A landscape with many valleys, sampled at points; each row gives a point and its height.
A ball rolls from a point to whichever of its 2 nearest points has the largest drop for the distance, and stops where none of them is lower. Distance is the straight distance between rows; heights are no part of it.
Pifa h=23.5: [109  79  68  84 115 116 126  93 119 133 187 128 136 102 106 143 152  95
  89  91 137 122 124 128 126 108  95 129 117  90]
lezav h=70.0: [140 125 104  60 187 128  94 114 138 119 114 100 125 119 119 132 113 195
 128 138  99 146 139  79  92 155 118 141 149 125]
vomed h=26.4: [136  67  89  74 132 115 115 102 115 167 176 125 151 111  89 108 109 126
 111 102 121 114 124 100  97  96 114 136 105 133]
lada h=45.7: [135 186 186 189 100 143 167 194 149 125  71 143 109 193 170 123  98 139
 176 158 114  98 160 154 156 128 153 107 125 168]
dun h=32.7: [136 137 162 123 196 181 108  72 146 144 113 150 143 149  83 129  89 125
  89 165 139 136 164 118 115 122  87 129 194 179]
vabi h=28.7: [152  98 113  75 159 115 122 124 118 163 144 125 132 136  89 100  91 177
 136 117 103 122 133  80  87 108 133 146 112 145]
febo h=18.0: [162 118 146 175 110 132 152 139 122 178 157 139 136 192 119  99 102  73
 119 122 160  81 123 139 143  75 157 125  99 162]
ledo h=40.9: [125 101 157  84 118 160  96  40 144 117 165 146 132  56 102 179 175 114
  54 120 124 176 173 167 151 157  84 111 167  87]
bozut h=39.7: [ 93 126 119  89 127 114  99 132 129  58 116 109 112  57 162 147 196 177
 135 113  88 176 100 135 137 192 129 139 121  88]
ropi h=55.0: [142 176 129 161 131 111 134 188 129 115  87 116 110 145 162 126 115 156
 173 132 126 120 118 119 124 135 169 127 118 124]
pasig h=29.3: [124 169 161 166 168 161 120 114 125 135 104 153 134 143 122 139 111 120
 133 152 148 140 127 134 132 126 115 124 179 153]
nop h=26.1: [111 116  92  90 130 116 113  85 130 103 149 119 125  75 134 165 164 129
 109 110 127 157 133 130 138 141 111 128 134  70]
Zun h=66.7: [126 148 158  84 197 161 100 109 156 103  97 124 120 126 123 134 105 193
 119 163  99 162 146  94 110 169  96 130 182 149]
nov h=16.8: [119  81 113 116 128 145 131 107 132 156 152 139 159 139  84  89 122 100
  85 136 117 109 122 124 111 118 105 123 120 169]
geb h=27.0: [134 128 159  97 198 176 103  51 151 138 117 133 142 128  84 139  98 137
  63 158 134 142 170 109 118 133  68 124 192 164]
bovi h=24.8: [132 154 137 210  78 129 150 165 111 144 131 133 115 143 161 133 131  60
 151  98 188 111 104 161 158  96 151 118 114 112]
rusil h=19.7: [137 105  86 128 115 109 131 142 111 150 154 117 137 134 123 118 122 107
 123 109 142 112 108 116 124  99 138 134 101 117]
dafum h=18.1: [101  89 105 134  97 122 141 121 119 123 143 124 155 110 116 110 157  88
 112 121 124 117 111 138 118 135 112 123 107 142]
Vez h=17.2: [ 80 100 146 181  32 124 172 180 124  97 110 130 143 130 161  87 174  97
 150 142  91 106 104 184 136 188 115 101  83 143]
pufe h=15.0: [158 160 117 120 185 116 114 131 108 166 135 123 102 156 113 154  85 137
 153 114 181 114 135  90 120  75 160 145 151 101]
Pir h=32.6: [128 186 169 178 169 154 129 123 124 146  99 163 119 157 118 145  92 106
 130 152 174 128 138 129 145 100 127 123 186 154]
Pape h=42.4: [177 201 159 168 184 119 125 146 125 155  98 131  90 183 125 150  66 137
 169 125 189 110 147 100 132  73 186 140 169 142]
poz h=47.6: [158 135 143 185  76 116 176 201 144 142  96 118 107 186 166  97 125 126
 170 131 104  82 154 155 167 111 170 113  59 160]
lavu h=40.7: [172 186 164 182 160 129 136 146 133 156 106 139  99 183 121 139  75 106
 144 132 183 102 141 118 145  75 170 141 149 147]
Dup h=35.8: [110  87  68 125  87  78 133 154 116 105 150 105 146 105 137 114 152 112
 146  96 126 108  93 131 115 120 133 134  74  94]
sogez h=13.2: [131 109 156 165 106 156 161 129 146 154 132 160 155 181 110  76 103 101
 111 162 112  90 131 150 131 114 115 115 123 203]
bokog h=27.6: [125 166 137 207  82 123 143 177 110 125 109 125 115 129 170 137 148  86
 171 114 162 120  96 164 150 130 154 120 119 105]
tulal h=14.1: [109  90 119 131 122 139 133 112 129 132 135 130 159 120 112  99 141 114
 101 135 110 116 116 136 120 143 101 116 129 157]
pugip h=32.9: [129 141 166 143 181 167 116  85 141 143 115 147 145 143  97 128 106 115
  98 151 157 125 144 129 129 117  99 121 185 170]
bis h=64.2: [120 133 145  78 177 156 100  96 153  93  97 105 126  91 127 141 129 185
  98 151  96 170 140 100 121 179  94 122 165 128]
tafa h=6.3: [134 135 159  87 186 180  92  47 142 133 122 135 133  99 100 162 117 130
  72 146 142 168 170 131 138 137  71 120 193 117]
kapad h=21.8: [107  84  81 116 111 123 127 103 118 125 159 137 153 102 116 125 151  84
 100 106 138 126 113 137 128 121 105 130 120 107]
nuvi h=37.8: [155 199 168 209 135 144 134 156 131 147  89 139 101 172 144 150 101  98
 165 128 190 121 130 136 157  95 161 131 166 131]
vap h=21.3: [108 144 133 155 115 130 129 143 113 107 115 141 130 110 155 122 147 122
 143 133 132 144 106 145 135 164 125 120 140 121]
vuro h=14.4: [ 84 110 147 177  60 120 161 159 131 102 117 133 152 125 142  97 163 101
 137 140 104 123 102 178 129 175 103 106 103 149]
tomaz h=35.4: [ 90  98 101  94  92 114 113  80 128 100 165 135 129  53 128 171 198 103
 104 107 125 154 133 161 150 156 110 128 128  69]
Duda h=38.8: [164 186 151 141 190 117 127 148 137 132  91 128  94 176 128 143  69 171
 164 144 146 120 138  89 119 103 174 144 154 142]
vonif h=31.6: [101 135 105 189  66  94 146 171 103 108 122 121 118 105 181 142 165  83
 165 113 151 128  92 164 143 136 145 128  98  91]
resa h=40.5: [140 207 182 207 130 143 144 163 127 137  77 141 100 166 152 137  94 116
 166 149 164 124 134 142 153 117 149 122 162 143]
Lapu h=52.1: [107 129 130  76 148 140  83 103 145  69 109 105 117  56 145 149 177 186
 115 127  97 191 125 125 133 198 112 123 143 102]
vupe h=40.3: [ 86 103 121 116  89 130 122  87 118 104 158 143 141  65 123 156 195  83
 104 113 129 154 121 164 150 155  99 127 131  97]
kamer h=51.8: [116 184 120 148 119 105 123 197 123  79  90 100  98 119 192 142 151 169
 192 114 115 141  94 125 132 170 162 133 119  91]
ragun h=43.5: [ 78  88 112 129  82 133 134  78 113 122 183 157 142  76 108 165 183  60
  94  91 148 137 128 174 158 129  96 120 133  93]
Bubo h=20.4: [114 111  68  96 148 110 110 120 114 122 156 122 125  97 137 155 139 127
 120 104 138 140 122 109 125 120 125 142 128  76]
dav h=25.5: [115 162 147 163 140 149 119 124 116 127 103 147 132 122 129 142 137 123
 136 140 146 151 122 140 132 145 119 124 161 129]
tivu h=48.1: [160 106 145 169  71 115 180 195 137 148 129 123 131 192 143  70 133 118
 149 144  89  77 140 159 150 113 163 117  46 168]
tive h=35.3: [129  85  89  27 126 114 100  67 142 112 162  91 127  64 121 157 162 155
  72 117  97 163 146 101 118 147  86 128 123  71]
beni h=27.5: [109 135 177 120 156 172  95  51 125 128 129 151 137  91 109 164 148 117
  85 149 140 176 160 156 141 159  87 116 190 124]
figim h=15.2: [ 96  75  85  70 109  96 120 110 141  84 133  98 143  66 136 119 181 154
 118 119  83 142 107 112 103 170 110 132  97 112]
sira h=63.5: [ 99 160 157 127 145 156 100  96 113 101 108 136 114  86 140 164 171 146
 129 137 130 186 129 152 141 180 109 130 168 108]
Tedi h=70.7: [142 109  85  47 174 117  98 117 134 120 126  83 117 100 126 132 131 198
 133 121 100 159 130  71  99 150 127 147 125 105]
repib h=27.4: [140  99  93  83 152 114 112 106 117 154 150 115 142 119 102 121 109 142
 114 116 126 119 134  95 105 109 118 140 126 125]
kubi h=11.6: [112  98 151 170  84 153 162 133 132 140 134 155 171 167 114  67 129  85
 101 161 107 102 119 162 129 135  92 104 121 197]
nulor h=48.5: [147  96 117 155  68  96 174 187 132 135 132 118 141 170 143  75 132 132
 154 130  83  88 123 138 127 131 162 121  49 154]
rad h=18.4: [136 121  76 119 146 106 120 139 103 150 157 125 120 123 124 148 118 117
 140  96 156 115 117 100 117  97 144 142 125  89]
pef h=21.2: [157 130 113 149 103  98 140 164 117 146 133 115 125 159 139 109 113 111
 153 119 143 102 118 119 125  96 172 133  91 127]
raveb h=12.5: [178 167 115 125 184 113 117 133 105 166 142 117  85 158 115 166  71 137
 168  92 199 106 135  75 116  54 183 146 141 100]
butum h=71.4: [132  88  79  60 139  91 114 134 127 117 140  90 134  99 127 113 132 180
 144 115  96 139 111  83  88 140 132 144  95 110]
Muv h=15.4: [136 148 175 161 129 158 157 141 143 138 113 156 147 187 112  86  80 123
 113 179 106  97 144 131 123 116 122 117 142 200]
libev h=53.8: [127 199 131 154 156 112 124 180 133  98  87 114  96 132 176 146 126 176
 185 134 135 145 112 105 124 147 169 142 138 100]
filu h=25.2: [143 174 179 156 167 147 143 143 149 124  90 147 116 181 119 126  64 164
 136 182 118 108 151 118 117 111 142 124 168 185]
fut h=31.5: [144  85  82  24 150 123  95  69 149 135 168  91 129  84 107 157 135 168
  74 114 115 154 157  98 113 131  95 132 124  72]
veg h=46.8: [146 165 165 185  89 127 169 204 138 126  86 124 105 181 176 111 112 137
 167 146 111  96 153 146 152 123 162 114 100 156]
Muput h=26.2: [ 86 136 126 130  93 108 110 139 109  74 115 120 122  72 163 151 199 141
 153 117 106 169  99 158 137 192 137 126 122  96]
Sabis h=29.0: [137  86  85  46 160 127 101  86 130 141 153 104 133 105 108 142 117 150
  93 110 125 137 145  93 110 121  98 136 129  98]
leva h=33.8: [151 192 164 147 188 127 137 154 148 120  83 139  97 186 116 137  59 188
 160 171 122 108 157 100 112 103 174 142 161 168]
keza h=16.3: [160  95 145 166  84 139 153 136 116 178 169 150 157 200 103  73 110  61
 103 137 145  83 117 146 139  72 137 121  90 176]
koz h=59.8: [103 155 148  95 158 153  92 102 136  86  97 121 119  83 141 154 158 175
 129 145 110 186 135 129 130 184 105 126 167 117]
rotu h=43.4: [146 205 187 209 120 147 150 180 148 123  70 139  93 190 158 141  84 134
 172 153 135 117 149 147 150 121 168 118 149 158]
soz h=45.4: [ 86  93  87 116 102 126 140  85 113 131 199 170 138 100 108 172 164  53
  75  82 162 121 130 163 152 102  97 132 135  89]
suzos h=20.6: [168 150 157 200  99 144 152 150 121 187 146 136 117 207 132 116 101  50
 132 109 187  84 130 148 165  44 173 127 104 144]
sipop h=47.4: [107 148  96 107 139 111 107 147 126  84 109 104 110  74 171 149 162 168
 151 114 117 161  97 116 127 168 137 138 130  80]
ris h=49.7: [112 153  95 135 122  95 114 161 116  86 113 108 106  99 176 150 155 146
 164 108 131 138  94 121 132 150 153 136 118  81]
gareb h=31.4: [191  89 142  41 176 108 128 114 128 194 150 142 145 134  67  86  53 193
 162 100  91 129 135  84  71  86 144 154  91 159]
par h=18.8: [138 163 180 158 134 156 159 147 150 130  97 159 129 197 121  98  73 157
 129 191 104 101 163 133 125 109 143 120 147 204]
bopi h=25.1: [113  61  62  66 116 111 122  96 115 151 191 129 147 112  89 129 128 110
  90  85 129 120 123 119 111  96  90 138 103 108]
gogu h=18.7: [176  86 165 150  83 136 166 136 115 195 167 149 152 221  96  56 107  74
 101 139 115  81 129 147 144  75 151 130  52 203]
Ruz h=35.0: [105 118  83 148  85  89 143 153 109 106 148 119 130 102 149 131 161  94
 147 104 139 117  93 144 137 126 137 134  99  82]
bobo h=49.3: [117  95 112 132  77 103 159 180 131 115 130 113 148 139 147  82 140 140
 144 136  77  96 109 134 104 148 145 119  68 145]
ket h=23.0: [152 142 143 210  88 131 151 166 122 167 133 143 115 170 152 122 121  55
 138 107 179  98 115 153 158  68 153 126 116 123]
buli h=35.5: [117  73  90  40 116 104  99  90 150  88 145  86 135  56 128 146 179 156
  91 119  82 160 129 109 119 174  92 124 105  93]
Git h=9.4: [ 99 106 147 169  75 145 160 139 133 117 128 146 162 133 127  85 148  89
 109 155 101 118 108 170 129 161 104 104 117 175]
faku h=30.5: [100  88  80  96  98  99 123 127 124 101 144 102 141  75 134 120 166 128
 133 111 107 126 107 123 117 150 117 135  96  95]
mav h=30.1: [175  89 121  46 161 105 122 122 121 171 143 123 131 131  88 100  68 183
 165  97 108 124 126  82  79  93 147 158  94 137]
Rim h=16.0: [ 93 123 125 141 107 111 131 143 119  90 118 125 136  92 159 127 175 131
 143 130 117 149 101 145 133 174 126 122 118 110]
ligam h=68.6: [131 151 128  77 191 141 105 120 153 106  92 115 119 135 119 134  88 211
 132 161  94 153 148  84  97 146 117 143 159 142]
Sut h=16.7: [147 138 114 127 160 118 122 131 110 166 140 130 118 156 119 133 100 116
 139 112 168 107 127 100 118  81 155 139 144 115]
vep h=34.7: [110 119 169 105 128 176  95  37 131 134 146 158 143  70  83 163 163 106
  54 134 138 175 168 165 151 166  75 106 176 123]

For each start below, name the point where the ball stops.
nulor | nuvi
gareb | tulal
Pape | Git
mav | tulal

Call two points neighbours if one is among the 2 nearest of the other. Go from one point of each pair to the other, from neighbour to neighbour, staying as low as possible. Name the highest point that can't be avoided.
keza / raveb | soz
tulal / figim | buli
Git / nuvi | Pape
tulal / keza | Dup
Rim / tafa | pugip
